Each row is a point on a landscape with many peaks, with its height.
From any point a climber steps to the highest of the 2 points nearest to it. It stops when none of these is higher. Distance is the straight distance between rows; heights are no part of it.
<114> (h 526): [131 148 133 159 187 114 156 140  59 190 193 113 107 148  81 161 128 119
 188 130 159  64 116 123 101 111  94 109 115  90 108 111 104]
<1547> (h 450): [150  89 145 104 123 110 102  79 123  43 138 161  89 113 200 155 124 146
 133 135 154 145  98 113 143 115 179 175 168 176 141 149 121]
<851> (h 338): [ 95 127 168 138 153  84  85  71 203 181 165 134 163 151 107 118 133 131
 108 129 129 130 206 149 139  82 132  87  61 145 152 180 184]
<753> (h 466): [ 53 133 161 113 108 123 152 116 132 140 158 175  94 188 108 153 151 122
 130 117  93 119 120 190 132  86  89 136 115 142 108 148  93]
<208> (h 133): [135 125 146 150 185 147 130  88 103 136 143  98  91 143 172 158 114 149
 191 134 131 123 134  51 103 112 158  84 108  87  95 118 112]
<843> (h 283): [118 110 140 156 151 108 128  91 167 177 198 137  90 145 162 171 101 129
 146 120 120 160 212 164 172  90 167 176 104 181 135 199 140]
<1305> (h 622): [114 164 153 111  30 139 117 178 120 130 131 120 175 142 141 134 159 111
 113  59 149 115 143 129 191 210 142 149 116  86 124  90 133]
<630> (h 474): [ 85 116 152  77  76 138 139 121 104  49 102 176 114 148 127 124 108 137
 148  95  88 116  88 131 151 138  92 115 165 113 120 128  69]
<1600> (h 471): [104 156 137 130  65 163 147 130  74 114  90 120 134 149 141 115  94 104
 175 118 101 135  71 116 118 137  70 161 128 134  69  86 102]
<1708> (h 620): [122  87 122 112 147 149 138 150 163 167  82 109 189 104  90 115 142 101
  78 153 139  90 120 135 155 145 107 144 106 116 132  97 151]
<1173> (h 705): [119 139 128 130 162 102 150  84 118 126 125 136 115 114 100 131 134 166
 106 120 101 149 181 181 133  81 130  99 136 155 144 161 123]
<1158> (h 507): [106 136 149  91  81 153 149 122  69  74 105 179 153 158 112 151 138 153
 120  69 111  93 132 137 184 155 113 108 121  97 141 136  73]
<788> (h 69): [162 208 165 154 135 142 112 121  78 132 159 117 132 150 186 152 136 111
 164 113 112 152 131  95 145 164 115 132  92 121  70 172 151]
<1602> (h 574): [140 171 130 125 152 167 181 164  83 159  98 108 148 124 166 142  78 153
 150  79 122  94 147  64 165 166 120  92 139  76 116  76 118]
<1725> (h 299): [120 164 157 151  68  78 125 124 144 120 147 120  91 135 101  78  91 121
 135 121 119 183 142 185  91  79  94 143 127 182 146 104 122]
<902> (h 563): [ 87 110 186 134 142 103 153  53 121 135 133 136 156 134 126 165 135 105
  95 108 170 111 131 159 187  99 116 169 109 176 131 153 153]
<1094> (h 629): [100 166 169 110  62 143 144 158 115  99 125 116 167 150 147 123 120 144
 138  69 107 105 117  92 166 167 120 106 126  92 119  80 123]
<1031> (h 328): [116  66 113 150  72 137 106 130 151 171 127 119 102 159 133 145  94  89
 192 115 166 129 159 118 133 119 132 207 127 131 103 117  91]
<1383> (h 674): [149 115 139 116 122 132 121  86 107 119  68 125 166 107 119 150 144 141
 108 103 156 139 156 167 178 121 115 145 103 141 131 137 116]
<756> (h 266): [116 111 126 171 159 105 129 104 137 160 181 132  81 123 144 170 110 111
 176 110 154 139 172 136 155  89 151 180 133 171 129 145 120]
<480> (h 541): [173 178 117 132 134 154 184 196  85 135  76 102 144 102 131 125  36 140
 140 102 160  85 149 101 154 172 121 100 168  83 153  99 124]
<209> (h 573): [113 192 140 100  71  95 149 195 156 127 163 145 135 149 106 100 151 110
  71 128  96 134 102 191 113 133 106 108 123 131 171 102 159]
<1261> (h 239): [159 140 124 142 133 116 115 128 116  91 125 127 100  96 167 111  80 139
 172 133 141 130  93  71  83 125 148 128 163 135 116 107 125]
<1276> (h 467): [148 182 121 142 178 124  99 104  81 168 134 126 152 135  73 133 167 147
 134 137 124 134 175 146 128 118 122  91  73 110 124 173 150]
<956> (h 77): [142 201 125 157 133 162 131 133 118 159 139  86 161 112 175 125 135 101
 127 130 117 143  93  97 123 147  93 146 107 141  73 160 176]
<1436> (h 499): [ 95 129 168 123 158 119 155 124 113 127 204 156 111 159 202 191 137 108
 123 112 140 101  93 123 164 120 164 180 146 158 133 153 126]
<583> (h 520): [168  86  95 163 155  68  97 165 169 148 158 147  81 120 114 130  75 141
 171 145 166 113 164  94  90 133 163 105 170 138 178 158 114]
<1553> (h 624): [157 182 102 138  78 137 102 212 121 181 159 119 148 140 139 122 122 105
 133  95 134 136 160 141 156 180 112 148 144 127 141 144 139]
<919> (h 547): [112 153 146 111  94  72 125 176 182 101 183 135 121 126 141  98 143 127
  83 151 137 108 101 147  93 143 151 116 134 123 176  88 165]
<726> (h 496): [139 168 142 113 121 188 153 146  61  86  89 121 122 127 144 124 134 101
 124 115 100 129  64 117 132 177 100 137 124 123  74 104 125]
<533> (h 250): [134 143 112 164 128  94 106 138 110 185 185 130 103 144  96 127 127 112
 159 132 159 136 163 152 129 109 115 175 113 170 143 164 102]
<981> (h 606): [ 91 113 144 135 203 112 162  46 183 119 168 138 107 160 138 133 124 178
 123 140  97 149 181 141 121  68 171  92 103 146 133 149 137]
<576> (h 420): [102 141 118 119  50 152 167 107  92  96 109 124 141 147 138 116 107 155
 156  97  73 170 167 166 152  99 132 141 143 126 116  68  72]
<230> (h 742): [165 137 112 134 127 144 120 107  82 128 103 100 165  85 127 136 147 110
 125 128 178 138 138 121 145 141 133 176 104 145 115 104 147]
<599> (h 361): [ 92 163 159 153 134 102 105  97 131 196 170 118 180 158  88 145 151 104
 114 104 161 107 176 157 153 104 116 100  85 140 146 172 166]
<704> (h 495): [163 118 100 141 240 105 158 116 163 121 108 127 134  86 100 131  63 129
 102 160 150  82 102 135  81 101 148  85 173 137 169 137 155]
<1413> (h 114): [140 110 137 146 189 174  95  77 114 184  72  98 141 130 116 131 142 135
 155 125 137 120 160  60 147 139 111  84  80 108  65 172 143]
<1581> (h 524): [132 132 121 125 148 190 160 168 110 134 109 105 131 121 149 126 148 106
  95 163  82 118  56 103 115 157 111 138 145 108 106 128 150]
<1124> (h 355): [105 139  93 100  59 168 123 126 134  73  73 155 124 136 112  76 107 155
 140 100  56 172 148 150 134 130  98 105 163 144 117 147  88]
<831> (h 506): [124 128 124 119 119  84 159 120 138  59 159 121 114 109 141 108 162 166
  89 156 128 152  95 157  82  86 185 136 135 136 164  71 137]
<602> (h 256): [152 152 120 143 108 112  79 130  81 102 136 134  63 153 136 118 117 144
 189 138 142 153 119 111 108 132 123 131 120 121  94 164  90]
<699> (h 498): [137 138 117 153 180 106 144 140 131 152 170 133 113 114  92 120 118 112
 111 156 147 109  93 152  73 130 130 152 168 155 154 163 137]
<570> (h 177): [126  43 145 152 160 149 135  74 132 126  85 103 125 118 146 148 114 113
 150 143 182 127  93  70 125 108 157 178 130 147  96 100 109]
<53> (h 85): [128 144  95 144 117 169 128 164 160 186 128 104 137 117 168 104 111 103
 146 130  84 162 112  92 113 146 113 142 141 161 100 138 157]
<835> (h 587): [165 105 163 125 184 127 111 144  85 117  89 135 138 110 122 141  86 101
 122 120 214  48  80  67 155 193 108 129 142  90 133 138 119]
<847> (h 291): [137 173 136 122 176 148 129  97 125 106  86 132 152 119 148 116 126 169
  96 131  81 146 128 113 164 140 112  76 101 130 102 177 173]
<719> (h 370): [107  80 152 131 167 113 107  67 137 130 114 111 137 137  94 137 160 164
 133 151 144 106 139 131  92  84 123  72  71 109 107 109 135]
<158> (h 718): [148 138 116 105 101 144 116 204 132 119  96 123 150 105 137 133 133 126
 106 104 144  97 139 115 170 209 146 137 163 106 147 124 148]
<1744> (h 125): [123 136 132 139 183 147 113  90 127 166 128  98 127 141 160 123 127 162
 164 134 104 116 163  67 120 118 138  44  85  84  92 147 153]
<817> (h 511): [137 171 131 110 138 145 189 212  61 146 125 113 157 125 119 146  80 103
 118  94 154  58 110 117 188 175 107 138 158 101 146  87 128]
<399> (h 605): [124 178 145 112  87  60 130 150 136 114 172 160 136 142  69 108 146 153
  64 132 114 135 156 203 103 101 116  82 122 122 201 130 152]
<169> (h 61): [108  55  82 132 156 181 174 102 120 126 125  76 131 127 171 141 147 157
 149 130  72 151 154  88 106 122 187 159 137 106 110  44  89]
<1219> (h 376): [123 153  96 130 133 131 161 143 124 144 178 121 119 115 112 125 199 146
  67 161  76 156 126 167  97 107 152 126 115 110 157  68 149]
<1783> (h 399): [121 180 114 138  34 132 121 156 115 116 138 136 109 156 139 117 109 146
 166  89  82 194 164 166 131 112 116 139 117 138 127 107 112]
<1610> (h 382): [119 141 174 137 144 111  99  86 140 165 135 113 194 120  82 129 148  91
  92 134 180  86 122 140 158 112  96 129  71 135 130 152 168]
<328> (h 492): [ 82  89 144 115 166  98 159 124 147 151 187 171  82 174 107 147 162 141
 104 141 117 119 129 201 121  81 129 150 126 139 150 123 100]
<1172> (h 633): [144 161 134 123 103 152 142 143 120 115 101 100 148  98 124 107  92  85
 112 143 145 141  61 135 124 132  70 154 135 161 116 103 152]
<1117> (h 305): [132 123 148 120 164 144 142  69 166  89  50 125 163 115 133  98 105 153
 100 134  95 150 119 115 136  97  91  86 121 145 110 131 170]
<119> (h 559): [118 160 161 146 147 117 162 160  91 156 181 104 130 142 115 171 118 100
 153 123 141  80  71 119 115 145 103 142 135 121 124 115 114]
<1772> (h 240): [173 161 126 126 110  95  80  99  77  72 136 134  75 125 104 116 148 154
 182 149 133 167 129 145  68  71 134  88 116 110 123 153  89]
<1444> (h 519): [102 144 150 106 134  79 139 116 118  98 183 176 106 135 110 145 151 134
 103 130 124 110 110 191 135 111 125 146 154 167 166 138 121]
<722> (h 195): [127 184 105 140  86 142 119 157 164 155 185 115 110 140 145 106 173 112
 108 153  67 179 118 155  89 117 123 122 100 132 112 127 164]
<1064> (h 594): [128 143 129 152 135 136 177 143 114 171 112  99 129 118 107 135  92  96
 147 139 148 103  82 119 121 130  80 159 148 153 103 107 137]
<531> (h 612): [110  90 169 125 100  84 117  83 100 110  87 170 136 118  89 155 120 116
 118  91 180 124 155 167 191 104 121 156 129 180 145 159 122]
<922> (h 578): [141  97 118  85  97 126  62 133 112  51 117 168  95 144 125 107 171 132
 141 132 119 155 106 124 101 147 137 106 155 102 123 166  94]
<425> (h 227): [118 104 133 165 150 108 148  72 185 136 151  79 109 114 185 141  99 154
 190 127 143 164 143  70 102  69 188 130 129 134 128  76 138]
<766> (h 143): [114  97 126 150 198 150 132  97 106 157 169  92 110 153 174 176 137 124
 173 116 112 116 138  91 138 121 158 142  92 116  67 140 121]
<360> (h 154): [112  93 139 163 174 147  97  86 146 176 151  85 113 153 156 161 146  84
 161 155 153 133 134  94 121 101 134 176  56 115  66 140 145]
<1147> (h 670): [129 170 100 131  66 143 142 194 114 160 114 101 159 114 129 112 144 100
 114 115 145 110 139 125 146 189 137 141 118  95 147  83 145]
<1066> (h 653): [ 96  86 131 142 165  98 150  51 168 124 105 140 110 126 122 133 118 170
 111 147 114 166 156 182 118  57 132 115 133 165 124 133 110]
<522> (h 337): [142 133 109 102  95 157 105 116 112  60  58 150 105 104 116  79 125 153
 126 142  80 184 109 133 107 116 119 106 158 151 114 155 118]
<897> (h 401): [103 148 147 144  84 112 122 161 106 150 158 126  96 180 119 129 115 124
 201 129 133 104 111 104  91 124  98 114 108 101 112  84  94]
<1271> (h 284): [111 144 140 122  85  84 163 138 168 147 106 130 141 123  80  88  83 123
 109 126 118 137 139 161 115  91 100 103 148 167 153 102 141]
<312> (h 252): [167 145 126 153 155 130 158 136  97 119 113 113 116  97 183 141  41 155
 168  99 143 126 118  67 145 137 138 111 187 137 142 139 137]
<404> (h 383): [ 78 135 150 159  98 111 127 161 161 201 186 110 125 174 144 148 105 110
 172 120 152  90 127  73 109 109 110 103 102  90 110  91 137]
<549> (h 34): [130 104 125 115 184 141 175 116  55 105 107 116 137 110 133 170 147 139
 104 127 120 116 114 130 145 126 137 147 136 122 127  95 117]
<1107> (h 445): [122 191 143 129  57 122 112 143  97 114 123 133  81 143 108  89 110 120
 164 144  96 151  57 134 103 110  79 133 138 144  93 123 104]
<1151> (h 229): [116 102 102 116 101 143 179 155 160 104  76 144 127 110 136 108  46 153
 141 109 103 117 142 137 162 142 111 118 210 144 158 111  91]
<1617> (h 426): [163 105 131 128 112 106 121 119 148  74 124 133 113  60 189 128 110 126
 115 131 151 170 150 105 163 138 193 167 169 174 155 153 150]
<1776> (h 609): [133 162 110 122 132 161 154 148 101 173 115 112 153 131 141 124 115 191
 149  86  84 110 187  89 150 165 130  61 132  74 126 120 124]
<1269> (h 484): [152 171 133 137 161 120 178 143  74 137 119 108 159 105 107 190  79  97
 113 103 199  60 131 128 169 167 132 150 149 123 161 106 130]
<1188> (h 269): [139 150  99 113 112 116 139 171 160 137  97 152 137  92  58  87  77 117
  82 154 121 116 134 187 112 120  82 130 174 172 182 146 142]
<1426> (h 457): [151 113 151 128 198  81 166 119  64 128 143 114 126 107 127 171 111 128
 132 107 214  64 118 100 165 147 177 128 147 124 180 109 114]
<823> (h 497): [123 176 134 144 170  98 112 152  91 186 182 120 120 149  78 127 149 133
 162 132 146  85 160 138 104 122 103  70 100  88 137 150 120]
<618> (h 348): [107  92 146 147  89 117 142 111 146 153 153 112 130 150 169 160 105 111
 184 110 154 121 136  93 144 135 157 180 109 129 123  68 103]
<711> (h 228): [151 132 128 130 142  92  99 109 100  82 167 159  68 143  93 123 197 167
 128 149 109 175 129 169  80  80 150 103 133 121 138 131  94]
<3> (h 550): [141 136  86 112 171 185 185 148 102 128 105 109 156  83 131 124 146 118
  68 160  77 140 105 136 128 160 129 152 128 114 140  92 161]
<757> (h 441): [ 62 110 147 116 136 151 142 104 146 154 129 145 100 183 108 147 186 111
 140 158  80 102  88 151 119  98  69 118 103 113  99 132 114]
<36> (h 669): [142 104 134 118 128 133 124 175 102  71 125 152 121 110 158 154 128 125
 125 109 133  95 119  97 169 189 170 125 172 102 149 127 107]
<316> (h 54): [152 158 153 136  65 139  72 144 127 113 129 131 141 131 147 115 133  76
 135 121 160 138  86 118 154 169 103 167 104 148  91 168 142]
<1115> (h 480): [123 138 154 108 135 162  98 117 146 112 122 147 176 129 127 113 191 106
  72 130 100 130  88 119 144 154 102 103  91 122 100 159 172]
<1146> (h 675): [117 185 177 110 109 122 138 131  98 132 120 114 164 119 129 139 106 127
 125  98 144 103 121 125 162 134  99 116 111 128 131 111 140]
<59> (h 717): [180 152  78 101 154 159 115 193 102 108  82 159 137 107 120 129 135 146
  92 130 122  89 170 114 136 203 134  83 150  50 159 166 112]
<1828> (h 434): [141  60 105  93 146 121  91 125 180  91 128 161  87 107 101 101 156 145
 113 201 138 124  80 134  37 109 145 114 157 122 136 138 112]
<1336> (h 320): [115 143 129  96 123 138 119  79 162  75  80 154 140 119 126  77 143 163
 101 140  63 177 104 146  95  98  89  71 123 135 118 153 152]
<1745> (h 42): [123  83 112 117 170 179 164  92  88 126  95 112 109  96 132 148 171 104
 102 151 113 149 104 151 128 111 117 199 128 156  95 117 113]
<1585> (h 585): [157 139  93 154  87  85  69 187 147 158 157 125 137  98 132 111 128 102
 125 122 162 149 156 146 130 175 145 150 146 153 152 144 133]
<916> (h 190): [116  53 116 147 140 157 164 107 145 148  78 105 126  96  92 143 113  91
 132 144 178 120  77 133 101  94 108 205 139 158  98 103 111]
<453> (h 523): [162 112 111 122 190  98 111 139 146 132 113 141 134  88 111 129 104 128
 112 147 174  91 122 100 121 156 129 106 153 127 161 142 143]
<1135> (h 525): [101 147 162  95  87  72 143 108 169  80 166 130 135 152 141  95 148 155
  79 132 112 152 101 154  97  89 154 103 140 127 184  55 157]
<542> (h 419): [ 67 112 145 113 141 161 158  91 172 160 124 133 154 164 114 132 184 132
  92 146  49 137 104 171 117  82  80 107  98 129 105 107 151]
<1826> (h 509): [113 129 144  76  96 159  88 129 172  94 148 161 152 167 157 118 203 142
  89 102  56 150 110 114 142 165 131 112  92 105 107 153 151]
<592> (h 365): [ 81 105 138 119 103 119 132 129 172 161 171 137 146 172 128 149 139 119
 144 122 131  95 138 110 142 125 149 135 114 104 140  77 129]
<1181> (h 658): [143 176 108 102 132 177 133 176  89 146  68 143 156 115 126 138 124 170
 118  75 105  84 195 105 171 203 134  83 126  57 141 159  94]
<662> (h 242): [116 138 119  90 108 146 177 157 169 109  33 151 175 111 121 102  52 149
  96  88 113 103 139 133 193 177 106  90 177 109 157 121 126]
<603> (h 255): [142 125 115  93 133 143 157 168 151 111  41 156 167 113  84 118  51 118
  88 131 134  89 140 166 152 141  82  93 176 138 178 160 132]
<891> (h 316): [147 136 113 152  68 102 135 134 131 147 114  90 108 123  80  70  91 119
 163 148 146 191 132 155  69  48  94 148 141 149 116  86 105]
<713> (h 592): [124 138 162 106  39 157 137 133  92  75  59 113 180 133 160 116  98 138
 132  70 142 123 120 115 185 176 138 137 134  93 131  71 106]
<1587> (h 270): [149 169 106 152  38 129  62 140  96 112 145 135  94 154 125 121 152 123
 179 123 141 163 140 116  90 131 127 134  99  95 105 126  89]
<518> (h 384): [132 108 108 125 109 106 106 145 210  96 148 136 123 118 137  99 131 127
  90 147 102 157 146 141 109 120 149 136 161 160 157 154 147]
<308> (h 286): [129 110  99 155  76 142  58 135 128 159 144 126 122 156 100 135 185 129
 153 136 138 156 175 124 105 145 139 129  75  97 117 130  99]
<1306> (h 392): [ 72  80 148 142 178 128 125  65 154 168 143 105 133 164  85 152 142 119
 149 134 149  92 123 129 129  70 118 110  62 125  91 114 119]
<1560> (h 319): [116  89 154 130 156  87 105 100 213 159 154 133 160 125 150 133  90 128
 111 123 145 127 181 121 152 115 135 102 118 156 164 168 176]
<1262> (h 381): [ 93  98 113 123 119 130 154 112 169 142 173 121 108 140 141 126 195 125
  73 132  98 182 151 180 121  92 139 166 109 140 147  87 142]
<1477> (h 75): [118  82  87 132 116 167 139 140 134 176 106 123 106 150 142 124 119 129
 184 120  96 139 173 106 127 130 129 129 146 101 110 109  90]
<1195> (h 55): [103  30  89 129 138 173 158  88 160 126  93 104 131 115 135 125 162 143
 112 151 104 158 128 120 108 108 161 161 156 117 127  76 110]
<1316> (h 276): [156 173 134 120 195 128 168 133 130 134  93 132 159  92 169 138  95 155
  93 100 122 110 141 110 181 157 122  90 126 116 143 166 169]
<800> (h 486): [157 151 134 148 165  99 147 104 116  99 157 109 108 113 129 127 136 144
 123 142 165 152 107 143  89  74 171 145 122 137 142  90 137]
<1202> (h 84): [ 99  80  79 133 132 161 136 128 187 201 142  90 135 147 148 146 142 134
 172 123  90 129 191  80 124 136 155 118 100  76 108  94 130]
<827> (h 472): [156 160 146 177 187  91 108 134 136 149 174 136 101 137  93 120  82 102
 154 146 136 116 110 142  76 108 114 104 138 142 130 186 136]
<1536> (h 103): [115 112 111 150 171 190 133 129 104 188  92  84 156 135 158 130 115 123
 158 107 120 111 154  54 141 168 113 115 101  98  75 128 142]
<213> (h 412): [130  85  93 118 181 116 106 150 147 124 179 145  77 125 107 127 199 140
 124 172 113 123 107 126  75 131 162 109 159 103 140 136 119]
<1584> (h 321): [127  82 131 118 110  75  71 155 198 152 165 166 131 152  97 105 142 100
  98 136 158 123 187 160 116 139 123 113 122 151 156 181 132]
<117> (h 306): [121  92  88 157  87 141  75 122 165 200 132 110 121 177  91 135 141  85
 174 149 157 139 171 124 117 107 116 162  86 137  87 145 114]
<629> (h 663): [177 143  89  99 148 172  90 200  65  93 109 132 117 104 107 119 189 133
  98 139 102 120 120 113 118 189 143 119 140  79 128 149 118]
<180> (h 238): [134 140 145 171 151 116 139  95 169 158 127  78 149 123 191 125  60 155
 176 114 149 139 138  51 116 108 148 102 120 143 123  98 170]
<177> (h 410): [176 180 169 134 154 116  73  80 100 117  96 113 198 121 100 126 137 119
  78 138 186 129 127 138 156 131 105  98  68 109 128 168 178]
<1086> (h 552): [169 110  98 131 130  91  86 177 152 131 140 144 113  97 128 121 114 129
 118 137 186 106 154 118 126 159 174 138 171 145 178 145 123]
<979> (h 522): [149 158 125 123 163 108 137 173 104  94 173 138  99 118 108 120 143  93
  79 183 152 105  52 173  88 124 123 148 161 142 170 135 141]
<1361> (h 302): [108 102 130 141 147 113 128 106 220 176 152 129 117 122 178 134  81 124
 118 120 122 154 179 138 174 112 139 162 128 193 139 174 165]
<748> (h 416): [ 87 101 150 145 190 137 134  89 120 156 140 144 101 165 109 155 140 130
 170 133 108  87  99 108 105  83 102 103 113 129  89 155 118]
<1816> (h 341): [108  96 123  90 144 126  70 155 203 153 136 166 154 149 110  97 149 108
 110 147 111  81 160 133 108 146 104  97 121 121 120 194 145]
<330> (h 62): [141 161 182 133  78 145  90 126  83 135 140 117 151 146 155 149 165 107
 157 119 130 132 117 100 141 157 107 145  60 132  76 122 144]
<1258> (h 470): [153 142 109 156 213  96 137 129 142 128 148 123  99  92 131 116  80 154
 146 169 114 132 108  97  77 103 135  76 158 144 147 163 145]
<339> (h 68): [117  85  59 136 132 184 172 125 111 171 116  97 130 130 157 160 140 131
 143 127 112 145 169 114 148 137 161 180 141 131 102  59 111]
<1672> (h 216): [109  51 100 134 153 146 188 105 172 119  89 139 102 118 118 117  59 177
 177 119  84 129 135 132 116 109 133 121 200 141 136 126  96]
<961> (h 304): [ 78  70 162 102 106  63  91 151 181 119 189 172 128 162  89 120 169 104
  82 144 157 101 145 173 122 135 151 143 121 155 182 141 125]
<1293> (h 352): [129  78 137 132 133 130 102  73 135 106  90 118 145 114  93 105 142 136
 123 162 146 150 123 134  84  76 150 119 106 115 115  98 122]
<1675> (h 94): [123 126  92 159 123 180 114 132 177 212 121  81 147 130 175 138 136 111
 158 127 108 146 159  76 141 131 119 130  93 110  64 143 145]
<1453> (h 363): [132  65 109  97 161 148 100 121 192 134 107 152 125 119 128 108 140 136
 112 160 103 146 142 147 116 131 118 117 150 138 123 174 130]
<1045> (h 546): [112 190 124 112 139 103 176 181 115 107 193 154 116 129  99 132 156 135
  75 142 110 125  82 171 105 110 129 116 154 131 187 116 133]
<1155> (h 540): [134 120 116  97 102 161 160 146  54 111  78 158 138 132 116 159 146 153
 126  74  93 117 172 148 188 178 137 137 155  92 134 135  68]
<933> (h 458): [128  75 100 120 116 111  71 128 207 120 131 147 105 144 109  74 145 131
 150 172 129 125 109 105  29 127 159  90 135  94 112 115 117]
<733> (h 421): [ 88 154 130 126  88 115 126 159 129 138 130 145  98 156  69 111 108 131
 181 135 110 107 101 151  86 106  74  99 150 115 109 121  92]
<1096> (h 463): [151 154 138 129 156  84 143 127  64  98 153 129 123 124 139 148 147 131
 116 112 179 105 118 126 127 123 182 131 122 132 172 113 112]
<930> (h 618): [174 141  99  93  78 140  91 173  76  58 123 154 108 112 120 120 178 142
 123 129 121 150 101 126  94 157 165 129 129  94 140 102 103]
<611> (h 391): [133 118  56 129 140 125 128 174 119 147 178 133 102 131 134 124 188 151
 104 144  77 140 162 151 109 141 167 114 136  95 142 126 134]
<1214> (h 439): [173 186 149 158 165 112  64  86  89 139 150 106 167 119 115 128 164 115
 136 124 153 134 137 131 119 138 117  80  68 123 116 204 163]
<196> (h 582): [111 101  88 116 154 169 169 133 170 156  81 115 162 105 103 113 156 121
  79 165  87 126 109 153 106 118 108 123 133 127 143 111 151]
<591> (h 403): [147 130 119 117  83 109 104 142 169  79 130 143 105  92 195  88  99 132
 104 122  91 185 150 154 151 142 149 148 161 187 149 176 157]
<659> (h 249): [156 141 144 160 171 108 126  93 161 150 116  88 146  80 199 121  71 142
 131 111 154 132 140  67 157 137 158 120 136 154 130 158 194]
<362> (h 553): [159 155 155 120  82 160 121 140  63  91  74 114 165 103 164 124  97 124
 138  78 145 145 121 105 191 174 122 163 117 133  87 123 145]
<1398> (h 625): [176 114 139 119 172 145 107 154  79  98  76 128 125 109 143 136 131 120
 119 119 154  86 106  69 139 200 143 121 139  72 122 141 111]
<1291> (h 48): [125  53 102  93 116 177 134 101 136 105  70 114 136 107 120 115 168 109
  81 167 124 150 100 150 122 112 124 181 132 144 106  95 114]
<132> (h 680): [133 176 175 104  69 124 122 117  87  71 101 124 144 127 116 112 138  98
 121 130 167 140  43 146 145 120  93 157 105 143 113 103 141]
<272> (h 446): [124 135 115 144  46 169 137 123  71 134  76 107 131 145 126 131  91 129
 201 105 122 148 145 125 148 114 105 149 117 129  91  68  81]
<978> (h 263): [177 158 130 148 183 130 154 154 111 135 137  98 130  95 190 140  88 126
 127 110 140 127 131  75 161 180 158 140 152 131 150 154 154]
<762> (h 205): [138 172 119 125 101 101  92 163 117 117 208 140 133 149 139 124 194 111
  94 125  93 172 134 151 109 128 161 113 111 127 148 153 164]
<594> (h 527): [ 79 129 187 146 176 114 151  80 116 161 175 129 139 150 161 183 143  94
  96 121 150  87  80 135 161 122 125 163  95 146 117 145 155]
<1312> (h 676): [153  83 134 122 147 134 108 100 142 141  82 105 172  89 115 138 140  87
  99 146 203  92 110  99 154 160 138 156 108 136 115 125 147]
<657> (h 204): [130  65 114 145 174 155 204 107 159 136  84 123 116  92 118 130  77 134
 162 139 125 123 107 122 116  91 102 173 174 180 109 123  99]
<1222> (h 647): [134 172 141 129 125  67 134 119 127  99 132 163 139 108  74 108 119 165
  73 106 118 154 198 184 155  98 116  94 114 149 202 159 139]
<803> (h 729): [149 180 152 110  71 107 135 150  88  66 103 136 142 126 110 131  86 129
 128 106 170 116  74 135 148 148 103 120 131 130 153  92 147]
<598> (h 487): [145  94  80 117 115 106  87 169 171 126 153 140  80 126 110  80 109 145
 176 160 127 125 150 102  70 138 147  86 170 110 139 143  83]
<1749> (h 580): [141 113  89  85  80 146 134 155  80  54 112 163 128 114 109 117 154 152
 101  96 103 145 134 157 150 172 153 125 171 101 161 121  81]
<1259> (h 167): [137  68 139 165 134 129 102  78 142 135 144  92 106 107 159 152 146 118
 146 157 186 144 108  96 112  97 158 167  93 144  79  95 134]
<1543> (h 400): [ 73 108 118 126 111 154 180  97 155 128 134 132 125 164 136 126 149 141
  98 146  75 165 108 173 120  96 119 151 120 136 101  74 111]
<1235> (h 473): [129 105 145 126 112 117 114 113 129  91 175 162  69 144 201 169 126 109
 143 111 125 153  98 128 171 126 169 192 144 173 124 157 102]
<426> (h 334): [141 113 111 141  99  97 108  92 174 116 111 111 101 119  86  85 137 138
 141 185 153 168 140 153  69  72 127 129 117 154 124  88 106]
<1570> (h 542): [ 87  98 136  86  66 116  80 117 163  69 139 182 111 169 145 118 175 145
 118 132  86 142 119 134 122 151 150 110 121 105 129 152 101]
<400> (h 215): [153 133 122 128 127  84  86 118  91 105 184 159 102 132 122 147 195 113
 104 158 141 155 140 165 100 105 168 148 111 133 131 171 125]
<153> (h 377): [130 161 108 120  53 161 115 165  79  82 111 156  99 132 118 132 126 159
 154  94  83 154 143 155 151 139  92 142 160 141 128 154  88]
<1559> (h 623): [150  99 149 130 181 137 138 138 127 116  88 131 171 110 116 136  94  72
  93 153 219  60  61 105 139 167 103 166 145 118 141 141 146]

Where does a climber stop that starts at each point below?
<1453> => <230>
<722> => <158>
<756> => <803>

Call two points neighbours if one is among the 2 nearest of the other. Go from one point of each pair to the other, from neighbour to neighbour, staying as high as possible. Name the lowest point that can't be avoided.
<1173> and <59> => <1426>
<230> and <803> => <835>
<158> and <803> => <1305>
